Each row is a point on a tangle of strands that fork and nearly touch. The rows are in no order.
Two points are linked if the straight distance between their rows is under 132. Some points are linked to none.
z_500: [ -3 -14 -31  -5 -67  32  37 -20  -5 -14 -43  28 -33 -28  -5  -3 -26 -24
 -31  21  33  30  -6  -3  39  -8  -4   6 -40   0 -22  11 -72]
z_716: [ 28  -6 -23   7   8 -17 -18  12  -6  26  44 -23   6 -35 -31  43  -1  43
   3 -39 -72  11 -10   5 -31  34   4   7 -20   4  28  -1  33]
z_420: [ 10  16  12 -55 -33 -15  14 -29 -33  14  20   8   4  48 -23  54 -54   9
  -9 -33  27  12  29  37  18  -4 -56  36  23  21   9 -28 -47]
z_111: [  3 -26  19  34 -29  -3  33   4  43  32 -17  66  24 -38 -11 -14  21 -20
   7  52   2  -2 -38  24  23 -25 -34 -26 -22 -13 -20   4 -15]
z_308: [ 34  49  10  21   0 -24  25  33 -43   9  33   6 -34 -49  13  26 -38 -30
 -15   2   3 -23 -24 -22 -37  -6  18  75  20 -50 -81 -41   7]
z_417: [ 11 -26  -5  32 -48   4  38  -4  -9 -24 -45  29   1  -4  -6  -7   8 -10
 -12  38  -9  28 -16  -4 -23  55   3   6 -48 -26 -48  24  10]
z_591: [ -14   40   20  -19   20  -11   -7   -4   -9  -11  -15   36   32   10
    3   27   16   26   -5    0   74    2  -26  -18  -12   19   -8   37
  -23  -24 -102  -45  -43]
z_768: [ -5  52   0 -77 -26  31 -10 -39  21 -57 -24  -8   6  52  24 -35 -23 -15
  11 -12  25  24  27   8  60   4   1 -31 -21  34  38 -20  19]
z_61: [ -4  18   0 -16 -90  21  34 -10  -9 -14 -34 -10 -21   9  18  -2 -18 -20
  -6  16   5  -1 -11  44  31 -14 -40 -32  18  26  -8 -70 -41]
z_552: [ 15  24 -48   9  22  36 -44  -3  42  64 -19 -12   8 -28 -40  24  26  48
  12 -41 -28 -53 -19  -9 -40   8   9  37 -21   7  11 -45  38]
z_747: [ -6  34 -34  18 -28   3  28   3 -16   6 -16  11   3  -1   1   0 -17 -22
 -11 -14  28 -32  31  19 -60  42  37  44  41  23  49  12  21]
z_387: [ -3   2   5  -8  -9 -21  11   0   8 -31  17  26  58  19   7 -27 -10 -17
   7  -1 -11  15  24  20   5  47   4  21 -14  13  27  48   4]
z_353: [ -4  -3  70 -21  52   6 -12   1  19  21   3  21  21  66 -19 -13  12  30
  12  29  57 -25 -18 -14  28 -45 -29   6  -2 -44 -44 -15 -22]
z_333: [  4  22   4 -12  -9  10   5  25  40  -7 -13  -8 -11   2  14 -14  62  48
  14   8  -4 -56 -22   5  -1  17   6 -39  26  26  19 -62  54]
z_809: [-10  19   8 -18   8  -2  13  -4  -9   4 -35   8   4  11  -6  10  32  18
 -21  10  67 -14 -33 -33  -1   3  -8  26 -19  -9 -56 -18 -88]
z_151: [-41  -1 -14 -19  29  13 -48 -46  -7 -60 -27 -27  -2  25  10  -2 -42 -39
  14 -31 -16  69  49 -14  34  -3  30 -37 -36   7  13  65  23]
z_468: [-16  34  -6 -37   0  16 -44 -31  11 -44 -17   6  10  10  18   6 -33 -22
  23 -33  16  38  21  13  29 -10   2  -6 -15  20 -22 -23  11]
z_873: [ -7   5  50   9 -14 -36  11  12 -24  -5  39  16   5  -8   5  -4 -18 -32
  32  22  -6  25   9  53   3 -53 -30 -68  65  23  27 -19  24]
z_225: [-22   1 -35  14  42  18 -42 -18  21  10   5  49  28 -37  -9  -4  25  18
  21 -38  36   9  19  -2 -35  13  40   7 -25  18  34  19  76]
z_150: [-21  45  -1   0 -23  42   7 -34 -42 -12 -36 -17  19  57  10 -30 -63 -69
  -9 -23  66 -30  59   6  -2 -16  12  13  45 -17 -33  -4 -42]
z_806: [ -9 -57  26   5  45   1  -4   8  34  32  -4 -24 -19  33 -19 -11  40  34
   5  17  -7 -24   0 -14   9 -28 -14 -39  15  -9  31  29 -32]
z_284: [ 12  19  23  -3 -11 -16   2 -10  -2  26  46  57  11 -49 -15  19 -12 -22
  23  20   2  41 -11  21 -13 -22 -22 -15  12  37  80  11  58]
z_556: [-12  18 -59  -6 -49  -2  18   7 -10 -51 -13  21 -14 -35  15  14  26  18
  -9 -35  27   6  -7  -6  -1  81  57   3 -12  41  23 -16  44]
z_581: [-28  -9 -28  27 -32   2 -18 -10  12  26 -28  39  17 -55  -2  52  -7 -16
  15 -15   2  13  -4  54  -5  -4 -10 -10 -16  28 -30 -10 -63]
z_730: [ 22  19  18  34  60  -2 -25  33  -2   4  39 -35  41 -15  13 -52  -4 -19
  14  -1 -54 -19   2 -37 -24  -1  40  39 -24 -65 -41  20  46]
z_538: [  8 -22 -45  12 -71  46  -3 -21  14   4 -56 -27 -12   0   2 -25  -4 -21
 -37  21 -61  -7  -9   0   3  15   9  10 -27  21  58  46 -32]
z_510: [ 12  37 -17  21  69 -12  -8  13 -25  -9  11 -15  14 -11  22 -23  37   1
 -10 -21  25 -38   2 -66 -67  33  73  60  -3 -40 -17   5  46]
z_190: [  4   9 -27  19   4  29 -12   0  20  53  -4 -19  -6 -15 -14 -10  -2 -19
 -20  -1 -26 -52   4  -5 -36 -26  10  50  25  -1  49  24  -3]
z_413: [-14  10 -29  21  18   9   8  21  12  56  28 -25 -29 -60   8 -15  26 -15
  -7  10 -36 -56   3  -2 -18 -54  10   6  51   8  58  -2  29]
z_456: [ -3  40  18  18   2  -6  32  23  -9 -37 -14  22  17   7  27 -40   8 -28
   0  14  53 -28   9  -3 -31  29  31   9  35 -16 -34 -16  20]
z_473: [ -2 -31  13 -11   1  31 -15 -38  24  42 -24  19  34  48 -23 -20 -35 -15
 -12  16  32  -7   1   9  35 -40 -30  35 -37 -14  20  38 -72]
z_415: [ -3 -16 -19  29  27 -20 -26  -1 -15  32  43 -16  23 -11 -21  23 -28 -10
  14 -28 -54  26  28  20 -51   5  11  20   2   3  49  51  23]
z_926: [ 18 -21 -22  -8  24  14 -38  -2  52  -9  29  -5  27 -38  33 -23  40  20
   8 -26 -83  14 -20 -16  49   0   3  -9 -69  20  25   6  12]
z_954: [ 15 -10  -2  25  23 -42  20  28 -10   9  62  32  -6 -65   5  21   0   3
  -9  -6  -5  21 -17  -7  -3  11   8  24 -11 -17 -17  27  10]
z_745: [  1 -19 -49  14 -39  39 -23 -15  26  21 -55 -28 -42 -11  -6   0   5   3
 -16   7 -47  -8 -19  -9  -7   4  12 -12  -6  26  52   4  17]
z_323: [  4 -43 -32  34 -17  29 -22 -28  -9 -27 -57  -4  -4   4 -15  11 -27 -18
  -9   7 -36  41  -2 -22 -23  40  16  18 -56 -31 -35  45  10]
z_731: [  1  -7  -7  15  50  -7 -11   6   7  13  29  49 -15 -43 -11   9  20  30
   8  -8  48  11   3 -14 -24  -2  23 -14   5  -4   7   8  90]
z_746: [ 29 -22  48 -21  17   9  11 -13  20  54  -9  19 -15  52 -48  15  -3  50
 -13  24  39 -28 -26 -10   4 -30 -55  24   8 -34 -17 -22 -18]
z_133: [ -4 -42  22   4  11  10  -5 -35 -23 -33 -37 -37  30 102 -14  -9 -17 -11
  13  -2 -23  31  43  -4  -1  37 -13 -30 -34 -42 -39  43   5]
z_282: [ -2  11  11 -51   9 -12  -1  -6 -21  20  24   9   3  23 -19  49 -41  21
 -19 -27  44 -21   8   8  23 -21 -40  70  21   3 -19 -17 -86]
z_919: [ -4 -26  18  34   2 -21  -6  -2 -19  48  31  -7  45  14   3   3 -51 -57
   8   6 -47  -5  18  36  -1 -32 -25  39  19 -12   0  57 -60]
z_707: [ 14 -22 -26 -21  -6   2 -24 -13  36  -7  26  25  -1 -55  28  15  31  24
   3 -19 -29  48 -31   5  51   4  -8 -28 -53  50  36  -6   9]
z_394: [  8   5  24   9  10 -49  47  39  14  22  81  68  18 -67  15  -1  24  -6
  -7  11   5 -33 -36  19  34 -44 -17  11  34   6  -2 -11  -3]
z_863: [ 25   2  21  -2 -45  -1  22 -19   1 -10   0  71  -2 -19 -20 -12 -29 -26
   2  43  30  61 -22  16  15   1 -15 -23 -12  10  44  18  47]
z_915: [-13  36   0 -17   4   4   1   2  11 -51  -8  12  47  21  20 -56   9 -16
  12 -11  25 -26  35   5  -6  49  29  10  14  13  14  13  29]
z_219: [-42 -11  28  -7  35 -24  27   9  -4 -22  38  38  13   1   5 -40  -6  -4
  17   7  77  17  30  12  37 -39   7 -55  28   0  46  40 -18]
z_42: [  0 -35   4  -9  25  20 -17 -21  41  46 -12  14  -6  16 -26 -15  -4  12
  -8  16  18  -4  -2 -13  11 -33  -7   4 -12  -6  58  53 -13]
z_522: [-37 -12  -3  25  69 -10 -21   5 -16 -12 -19 -17   1 -29  30 -17  30 -32
  -9   0  44  -5 -13 -62   3 -26  46   1  -4 -26 -42  42 -66]
z_587: [ 37 -25 -13 -28 -21   0  24  10   6   0  -5 -45 -57  28 -22   1  19  50
 -40  11 -37 -14 -14 -39  11  46 -11  22  -8  -1  43   9  16]
z_762: [-15 -24  10 -19 -22  10  43  10   8 -61 -23   7   2   8  30 -41  28   6
 -16  31   6  30 -12 -19  55  15 -10 -35 -37 -11 -20   5 -47]
z_754: [-29  15   0  30  45   8 -30   8 -19 -27 -45 -65   0  11  36 -34  22 -41
   7   3   2 -32  -8 -52 -29 -19  43  -2  20 -23 -64  -1 -34]
z_139: [ -6  18   1 -20 -23 -45  26  16 -22 -57  45  63  -9 -57  18  56  -8  24
 -17   0  29  50 -21  16  19  29  -7   5 -10   4 -71 -33   5]
z_410: [ 12   5 -32 -15 -50 -21  18   5 -11 -39  22  39 -17 -46   4  36   2  22
 -13  -8   0  48 -15  10  11  50   2   4 -23  31  -3 -11  33]
z_171: [  9 -23  -1   4  32 -14  -9   2  10 -20  17  26  11 -20   2   9   7  23
  -5  -1  -6  31 -15 -25  13  33   0  21 -48 -23 -43  28  16]
z_984: [-40  11 -13  36  10  19 -22 -16   5  19 -60  35  21  -2 -25  34   4   0
  16 -16  78  -3   1  15 -46  15  19 -18   1  -8 -50 -27 -20]
z_436: [  7 -50 -37  20  -7  37 -44 -27  24  46 -51 -37 -66   7 -31  28 -12  14
   0   2 -40  26 -20 -10 -18 -32   2 -39 -12   7  49   3  45]
z_959: [ 12  23  18 -21 -31  22  39 -27 -57   0 -25 -32  25 112  -8  -9 -36 -23
 -10 -12  47 -37  47   4   0  15 -24   6  47 -31 -20 -19 -39]
z_136: [ 11 -30  32  17 -10 -11  -8 -15  -7  44   5 -12  75  77 -19  23  -9  -4
  28  -9 -33  -3  19  60 -25  24 -44  -2   5   1 -20   5 -25]
z_449: [  3  25  -7  28  69  -4 -28  41 -19 -14  44 -50   5 -57  29 -40  26   1
  16 -28 -41 -23   9 -42 -16 -23  58   5 -11 -40 -36 -10  50]
z_981: [ 37 -27   3 -30  21  14  -8  -7  35  19 -12 -29 -39  51 -45   7  25  79
  -7   2  -6 -11  -5 -34  -7  29  -4 -10 -22  -6  36   7  54]
z_395: [ -6  40  17   8 -10  25 -15 -20   2   2 -48  53  23  12 -17   6 -34 -15
   8  -3  87  -3   5  16 -31   3   0  16   0 -21 -71 -36  32]
z_189: [ -2 -25  18 -32  31   7 -22  -8  22  -1  -9 -32  34  66 -12  15  34  57
  16  -8 -28 -10   4   7   3  31 -24   9 -37  -1 -20 -10 -34]
z_682: [-25 -34  24  -7  43 -32  10  27  -9  13  43 -31 -20  19 -11  -8  24  23
  12   6  -8 -14  38   9  -4 -34  -3 -41  58  11  70  48  -7]
z_132: [ 16  -4 -17  -2  46  -6 -43  -7   0  -4  22 -15  13   8 -34  38 -20  42
  11 -44 -24  27  11 -17 -31  47   8  28 -47 -23 -17  19  39]
z_246: [-22  32 -33  11 -27 -17  21  24 -48 -13   6 -34 -33 -19  22  13 -18 -29
  -6 -18  -5 -22  36  26 -47  10  30  12  74  31  32 -21  14]
z_925: [ 35  12  -5 -38 -22   8 -21   2  23  -5  12 -35 -28   5   5  -2  -4  23
   4   1 -59   5 -21   8  22  -3 -26  -4 -14  20  22 -39  39]
z_541: [  0 -11  21  28  50 -42  -3  46 -17 -42  66 -41   4 -48  46 -40  16 -20
  17   0 -67  15   1 -18  13  -5  22 -19   0 -27 -33  16  26]
z_813: [ 42  11  28 -37 -39  41  -7 -38   1  12 -36 -17 -51  59 -14 -30 -44 -21
 -11  32  17  13  -4 -15  32 -47 -28 -18  11  12  63 -16  40]
z_804: [  4  28  16 -30 -29  29   1 -29  14 -34 -19  -4  -6  28  14 -69 -30 -39
   1  29  19  16  17  -8  38 -24  -2 -24  10  18  67  19  26]
z_633: [-30 -13 -43  -5 -12  13 -40 -13  40  -3 -23  36  58 -28  13  25  18   8
  28 -32 -22  19  -8  45   6  24   0  -4 -55  43  -7  -7 -37]
z_694: [-21 -17 -32  -6  26   5 -58 -36 -15 -58 -32 -31 -22  13  -7  37 -48 -14
  21 -43 -41  77  21 -22  17  13  27 -20 -51 -11 -37  23  24]
z_609: [-15   9  22   8  12 -47  26  32   6  18  68  39   4 -55  11   8  25   5
  19   9   8  -4  -4  47   9 -45 -17 -40  60  23  23 -23  32]
z_674: [ 48  -6 -19 -17 -62  -3  14  -1  -9  31   7 -46 -42   8 -26  25 -15  27
 -23   8 -77  -1 -24   6  -3  25 -36  20  -4  23  49 -23  20]
z_869: [  1  28 -44  44 -12  -1  28  39 -23 -25  -1 -16 -14 -56  63 -37  29 -48
 -18   5 -25 -57  -9 -32 -34  22  68  36  23   4   1   0  13]
z_194: [  9  57  -8  -3  48 -19  -2  14 -23 -50 -11 -36  15  30  21 -22  39   4
   0 -14  19 -36 -11 -65 -47  53  50  37   1 -22 -55 -28  31]
z_753: [-13 -15  20  11  60 -38   6   6 -19  19  -5   5   5  -5   4   1  35   3
 -20  27  53   4 -45 -62  11 -21   5  20 -22 -34 -59  33 -97]
z_483: [  7 -32 -23 -13 -13   6  -6 -14  35  28   1  53  41 -36  -3  21  16  13
  -6  -8  -7  19 -20  15  26  23 -15  37 -77  24   3  34 -58]
z_665: [-19   7 -22 -17 -17   7 -13  21 -16   6   5 -79 -69  -7  16  11   1  11
  -4 -21 -36 -35   2   1  11 -26   4 -15  60  44  47 -41   0]
z_197: [-30  25   0 -27  48 -30 -30  28 -20  -9  51 -57  11   0  25  24  -6  12
  16 -53 -21 -24  36  12   5 -12   4  23  47  26  -4  -6 -56]
z_484: [  2  17 -13  26  24  -4   7  25   9   3 -23 -27  -5   2  -6  -4  80  38
   6   3 -13 -64 -38 -39 -55  44  35 -22  16  -1 -12 -43  47]
z_236: [ -6 -28 -10  25  -8  28 -27 -29   2  48 -49  -2 -47   5 -38  22 -32  -4
   0   7  27  23   7   1 -37 -24   1 -34  22  -3  32   3  53]
z_884: [ 16 -11 -15  10  33   1  15   5  28  10  36  37  19 -25  21 -41  75  25
 -38 -23  35 -44 -13 -50  16  27  34  36 -21  10  34  32  13]
z_15: [-23 -32   3  20 -14 -10  -7   4  11 -37 -28  15  -3 -19  13  29  18  17
  18   9  -9  61 -14  26  15  11 -10 -76 -31  -1 -48 -33  -6]
z_3: [-11 -16  29  21   7 -25 -18  -4 -33  56  28  -5  -1 -10  -9  37 -37 -37
  25  -8 -14  18  25  52 -14 -69 -41 -32  63  15  16   4 -15]
z_142: [ 10  16 -33  -1   6  24 -36 -22   6  26  11 -27  -3  -9 -10 -16 -24 -18
 -12 -12 -51  -6  18 -11 -31  -8  18  40  -6  13  86  39  31]
z_362: [  9  25   2  33  -5 -26  41  42 -27 -58  17  12 -18 -48  59 -39  19 -40
  -9  21  11 -15 -13 -24 -10  20  46   8  22 -16 -29  -4  39]
z_982: [ 18  17 -21  12   5  -2  14  20 -14 -60 -25 -45 -17  18   5 -16  50  31
  -9   3 -22 -23 -34 -66 -35  75  47  16 -10 -21 -34 -30  54]
z_67: [-16 -27  36  16  26 -10  17  18  20 -32   0  32  12 -14  26 -62  44  -9
   0  36  33   4 -19 -27  41 -12   6 -43  -8 -27 -27  23  -7]
z_827: [-27  44  21  -6  30  25 -21 -27 -16 -14 -25  11  25  33   0 -12 -46 -40
   9 -18  84 -17  41  -6 -11 -16  19  32  25 -26 -51   4 -10]
z_71: [  0  -3  38 -18  49 -35  18  27  -6 -13  68  37   6  -9  11 -23  -3   7
   1  10  42   0   7 -11  29 -34   3  15  38 -17  22  29  10]
z_494: [  9 -39  31 -29 -19 -31  24 -13 -42   7  19 -16  12  66 -21  54 -33  19
  -7 -17  -4  26  31  37  23   6 -56 -14  17  -3  -1   7 -69]
z_464: [  1 -42 -36  -1  -6  -4 -15 -13  19   6  17  42  -7 -66  10  17   7   2
 -17 -15   1  52 -12  -4  40  -3   0  -2 -49  30  44  55 -22]
z_886: [-31  -3  14 -14 -33  -2   2  -7  -1 -41 -26  -4  13  30  19  23  11  24
  27   2  -2  29   7  60  20   9 -26 -89  -2  14 -55 -76 -40]
z_463: [ 13  28 -18   3  53   1  -2  11 -12  -8  29  12 -23 -30   3 -13   4  18
 -21 -23  58 -15  10 -55 -36  14  53  47   9 -32  -3   9  79]
z_709: [ 20  17  -5  39 -25 -35  50  34 -47 -36   0  22 -28 -45  20  24 -15 -34
  -9  18  13   8 -16  -8 -47  35  37  37   7 -26 -65  -1  15]
z_654: [ 18  41 -12  -8  -5   7   6  19  29  38  37 -12 -24 -65  16 -42  26 -10
  -2   8 -41 -49 -17 -14  19 -55   1  -9  31  20  48 -40  69]
z_244: [ 20  34  15   6   8 -28  17  33 -29  14  31 -25 -29 -19   6  22   1  -7
 -10   4  -3 -41 -24 -16 -19 -14  -5  45  45 -20 -49 -44 -25]
z_905: [ 19   0  42  -1   9  -7 -25 -13  10  63  29  -6   6  22 -21  31 -22   2
  31   6 -28  -3  -1  38   0 -69 -54 -21  34  12   9 -30  18]
z_594: [ 24 -26  18 -36  30  19 -38 -22  47  43  -7 -18   3  77 -44  20  10  63
  26  -9 -15 -17   0   7 -21   4 -22   2 -30   8  31   5  24]
z_585: [  5 -14 -13  34 -48   9   6  -7  32  48 -22  46   6 -61 -10  25  -3 -30
  11  18 -31  -2 -32  30 -10 -25 -16   0 -16  11 -20  -7 -12]
z_528: [  8   5  16  40  15 -60  53  38 -14  13  66  73   9 -68  26  28   6 -25
  -6  12  29 -11 -23   8  -5  -8  16  33  21 -18 -38   9 -14]
z_643: [ 13 -15  25  15  62  12 -43   7   8 -20  10 -66   9  31   2 -42 -11   1
  17   6 -65   3   7 -50  -2  -6  19   9 -37 -58 -44  31  43]
z_799: [ -9 -15  17   9  16 -28  15   8  19  37  36  32  71  31 -17 -13   3   4
   7  12  -3 -21  18  37 -20  24  -6  26   7  11  62  60  -9]
z_826: [ 35 -35  25 -11 -24   7  33 -18 -12  46 -17  26  -6  56 -51  16 -26  21
 -36  26  30  -4 -11 -11  -7  12 -45  51  -7 -36  -3  22 -25]
z_6: [-26 -14  27  -2  -1 -17 -12  17   8  -8   7 -24  23  22  17  20  24  15
  30 -14 -27  -6   8  48  12 -12 -21 -61  30  23 -17 -36 -55]
z_701: [-13 -31 -27  33  16  -5 -25 -17 -36 -56 -45 -30 -33  17 -22  35 -28  -5
   4 -15 -23  60  11 -46 -25  42  34 -12 -32 -41 -74  19  44]
z_41: [ 17  -3  12  -5 -30  12   3   9  34   4 -41  -5 -53  25 -21  10  21  51
  10  26   3  -6 -29   4  -9   4 -14 -56  11   2  -3 -66  76]
z_283: [  0  29  16  17   6   1 -11  -8  25  28  26  31  34 -28   1 -30   7 -32
  28  17 -10  -5   4  25 -25 -33  -8 -11  18  25  38   0  69]
z_779: [ 24  37   0  10 -13  11   8  35  10   6  14 -20 -48 -57  19 -22   4 -16
 -15  16 -15 -37 -28 -21  10 -32   1  21  36 -12 -26 -47  40]
z_31: [-31  -9  16   0  47 -40 -30  26   0  23  58 -38  21  -7  12  40  15  21
  36 -34 -47 -14  18  41   0 -33 -21 -27  40  21  -8  -9 -51]
z_669: [ 16  44  36 -44  25 -27   8  24 -25 -20  68   0 -22   3   6 -27 -25  -1
  10   6  32  -9  22   6   6 -41  -3   9  64   9  40  -8  58]
z_259: [  4  27  -1 -20 -83  25  72  -4 -30 -24 -17  55  -2  -9   0 -21 -37 -24
 -25  36  49  11  -6  23  40 -20 -31  31 -25   5 -40 -28 -79]
z_21: [ 18 -27  24  16 -27 -16  52  14  29  15  -7  56 -21 -24 -22   7  48  31
 -17  53  16  -6 -50  -4  14   0 -31 -20  -8 -21 -18 -11   1]
z_534: [-10 -21  29  41  29 -18   2   8  11  73  32  11  75  33 -16 -12 -18 -32
  24  17 -32 -30  20  41 -26 -25 -20  29  24  -9  34  54 -15]
z_935: [  1   0  48   9  25   0 -22  -1  32   7   1  20  22  28 -14 -30  -3  -6
  40  27   7   8  10  23 -17 -28 -10 -39   7 -10  -5   8  73]
z_648: [ 26  27  22 -34 -63  24  15 -35 -37  11  -6   9 -42  19 -15  -8 -76 -45
 -19  27  44  34  -5   3  44 -53 -37  -2  33  16  60 -13  -1]
z_434: [-25 -33 -30 -22 -21  -9  30   7 -16 -64 -29 -23 -12  -3  20   6  46  24
 -27  -3 -11  26  -6 -28  37  61  16 -21 -43  12 -13  17 -66]
z_990: [-13 -27  67  -4  49   9 -12  -4  30   5  -1   6  25  68 -18 -48  -2  10
  32  34  40  -4  17  -5  23 -43  -8 -38 -14 -36  -8  32  13]
z_965: [-22   4 -37   2 -28  27  23 -23 -31 -18 -51 -16 -32   9  -8  18 -33 -23
 -36 -13  40   4  23 -22  11  22  30   7  -6   0  -6  26 -59]
z_260: [ 10   2 -45  -6  15  31 -21 -16  39   7   7  41  24 -20   0 -31  40  21
 -24 -33  35 -22   7 -26  -6  30  35  31 -37  28  54  23  55]
z_593: [-23 -29 -19   6   7 -16 -11  21  -6 -54   2 -37   1 -23  35  -4  19  -8
   1 -16 -52  18   9  -3  26  26  20 -26  -7  18   0  24 -41]
z_761: [ 13  27  -7 -35  -3   7 -28  21  15  -5  27 -59 -52 -28  26 -15  19  24
  15  -9 -48 -15 -10  -7  30 -43  -1 -44  28  37  47 -53  52]
z_533: [-34 -17 -21  28  -7  32 -12 -24  21  18 -62  42 -12  -5 -33  17 -12   5
   9   1  58  18   7  17 -25  -5  11 -50  -6   1   8  -4  17]
z_208: [ 15 -29  -9 -12 -40  37  12 -48 -14  53 -46   4   6  65 -41  19 -36   5
 -30  -6  31  -9  13  11  -3   5 -35  24 -10  -8  13  15 -69]
z_209: [-11  31  -4 -17 -34  -1  14  -4 -18 -42 -24  39  10 -20  14  38  -6   3
 -10  -4  42  34 -10   7  11  24 -10  22 -32   0 -92 -44 -32]
z_47: [ -7  31 -23  46  24 -13  10  26 -37  -6 -21 -44 -13 -22  45 -14  23 -51
 -12  11 -11 -56 -11 -35 -62   6  56  42  34 -20 -34   2 -28]
z_322: [  6 -13  -6 -33  25   1 -34   4  34  -4  23 -36  52  19  21  -7  31  34
  17 -21 -80   2  -7   2  33  26 -20  33 -62  13  -4   7 -36]
z_412: [-14 -19  -3  17  32 -50  -9  36 -32 -42  47 -65  -7 -18  25  10   6  -2
  11 -30 -83  13  19   5  -1  24  10 -20  18  -1 -15  13 -29]
z_672: [  5 -39  22 -12  34   2 -24  -8  14 -47 -16 -35   7  63  -2 -28  -3   9
  11  13 -39  32  13 -28  14  32   2 -15 -45 -34 -26  43  30]
z_773: [  0  23 -51  -8 -41   2  29  -8  -8 -16 -10  25  -1 -12  -9  13 -15  -2
 -33 -20  22  -1  16  -1 -18  72  39  41  -6  27  44  34  17]
z_222: [  2 -59   5  25 -21 -10  -9 -26 -27  44  -1   5  23  16 -18  39 -47 -31
  -1   0 -28  43   9  38   3 -14 -43   7 -18 -14  -8  59 -76]
z_576: [  -8   30    3  -14  -78   12   60    6  -32  -23   -6   13    6   12
   13   -5  -16  -19  -13   11   34   -7    6   48   36  -15  -35   -8
   11   14  -35  -60 -101]
z_78: [-28  26   9 -44  19 -23   1  11 -21 -28  20 -29  -1   8  19  27   0  15
  -8 -32  21 -15  14  -5  39  -5  -3  18  31  15 -23 -23 -84]
z_611: [  2 -65   8  -1 -28 -13  23 -21 -35   2 -11  -2  24  41 -13  48 -28   2
  -4   1 -30  64  21  28   5  25 -56 -13 -46 -16 -36  31 -73]
z_102: [ 27  13  32 -16 -43  11  12 -28   2 -46  -2  24   3   7   8 -51 -31 -55
   0  52 -10  57  -5  -9  30   3 -10 -19 -12  12  60  25  59]
z_914: [ 22  21 -22 -19  17  37 -40  -5  36  85   4 -43 -23   0 -36  15   8  43
   5 -27 -38 -51  -3   1 -22 -36  -9  12   8  20  54 -41  29]
z_20: [-40  -1  -2 -11  13 -10  -2  24 -17  16  21 -49 -37   7  -3  26  19  21
  15 -13  -1 -24  37  41 -18 -41   0 -56  77  37  49 -23  -8]
z_249: [ 23  12   2 -31 -11  18 -23  -7  35  69  -2 -25 -22  27 -20  34   1  30
   9 -16 -22 -44 -11  33  -4 -44 -42   0  31  32  33 -52 -14]
z_345: [-16 -26  -2  30 -41   5  23  -1 -22 -62 -56  11 -21 -10   7  16   9  -5
  -2  33   2  58 -20  -1   0  42   1 -53 -34 -27 -81 -23   6]
z_427: [ 32  44 -40   3  10  43 -37  14  38  45   1 -20   1 -64  -7 -15  21  12
  -5 -33 -55 -51 -28 -25  -6  -8  20  36 -35 -14  -3 -49  37]
z_764: [ 22 -23  35 -11 -26   3  37   0  19   1 -38  23 -25  45 -33  13  28  60
 -13  43  31   2 -25   3  -3  29 -36 -39 -11 -23 -21 -42  22]
z_212: [ -5  18   2 -18 -54  35  -3 -33   1   4 -37   3 -18   8   8 -21 -53 -42
   1   8  36  20   2  27  52 -65 -34 -28   8  19  14 -38 -52]
z_971: [  4  39  12 -16  -5 -28   2  19 -33 -14  53 -24 -12   1   7   5 -25 -18
  14 -18 -15  -3  31  29 -29  -6   0   3  70  31  36 -21  46]
z_458: [-35 -33  15  30  21  -4  27  20  16   1   4  30   6 -29  10 -52  32 -18
  -1  36  45  -1   6   0  37 -38   9 -61  15  -6  41  43 -36]
z_270: [-11  -2 -43  17 -77  42  31 -18 -13 -20 -73 -22  -5  25  -3 -20  -2 -19
 -41  16  -2 -24   7 -13  -8  51  22   6 -16   7   9  18 -59]

A fork is a point with three links. Follow the links from the first point to the second and name the forks in between, in order.
z_581 / z_915 => z_761 z_654 z_362
z_799 / z_990 => z_362 z_654 z_761
z_905 / z_665 => z_654 z_761
z_768 / z_415 => z_804 z_761 z_654

A fork is a point with three links, a tip a point with one. Leave the first point through the second and follow the links. Name the first fork or tip that comes.
z_427 / z_552 => z_654
z_190 / z_142 => z_427
z_707 / z_926 => z_761
z_483 / z_633 => z_884

Name the points in between on the shortest way along the links from the first point to the second, in order.
z_427 / z_594 => z_552 z_914 z_249 z_905 z_3 z_873 z_609 z_394 z_528 z_954 z_171 z_132 z_716 z_415 z_142 z_190 z_413 z_654 z_761 z_925 z_674 z_587 z_981
z_799 / z_415 => z_387 z_915 z_456 z_362 z_709 z_308 z_244 z_779 z_654 z_413 z_190 z_142
z_593 / z_753 => z_434 z_762 z_67 z_458 z_219 z_71 z_669 z_971 z_246 z_747 z_773 z_556 z_410 z_139 z_209 z_591 z_809
z_806 / z_965 => z_42 z_473 z_208 z_826 z_746 z_353 z_990 z_935 z_283 z_284 z_863 z_102 z_804 z_813 z_648 z_212 z_61 z_576 z_259 z_500
z_333 / z_244 => z_41 z_764 z_21 z_111 z_585 z_581 z_633 z_483 z_464 z_707 z_926 z_322 z_189 z_594 z_981 z_587 z_674 z_925 z_761 z_654 z_779
z_15 / z_387 => z_886 z_6 z_31 z_197 z_78 z_282 z_420 z_494 z_611 z_222 z_919 z_534 z_799
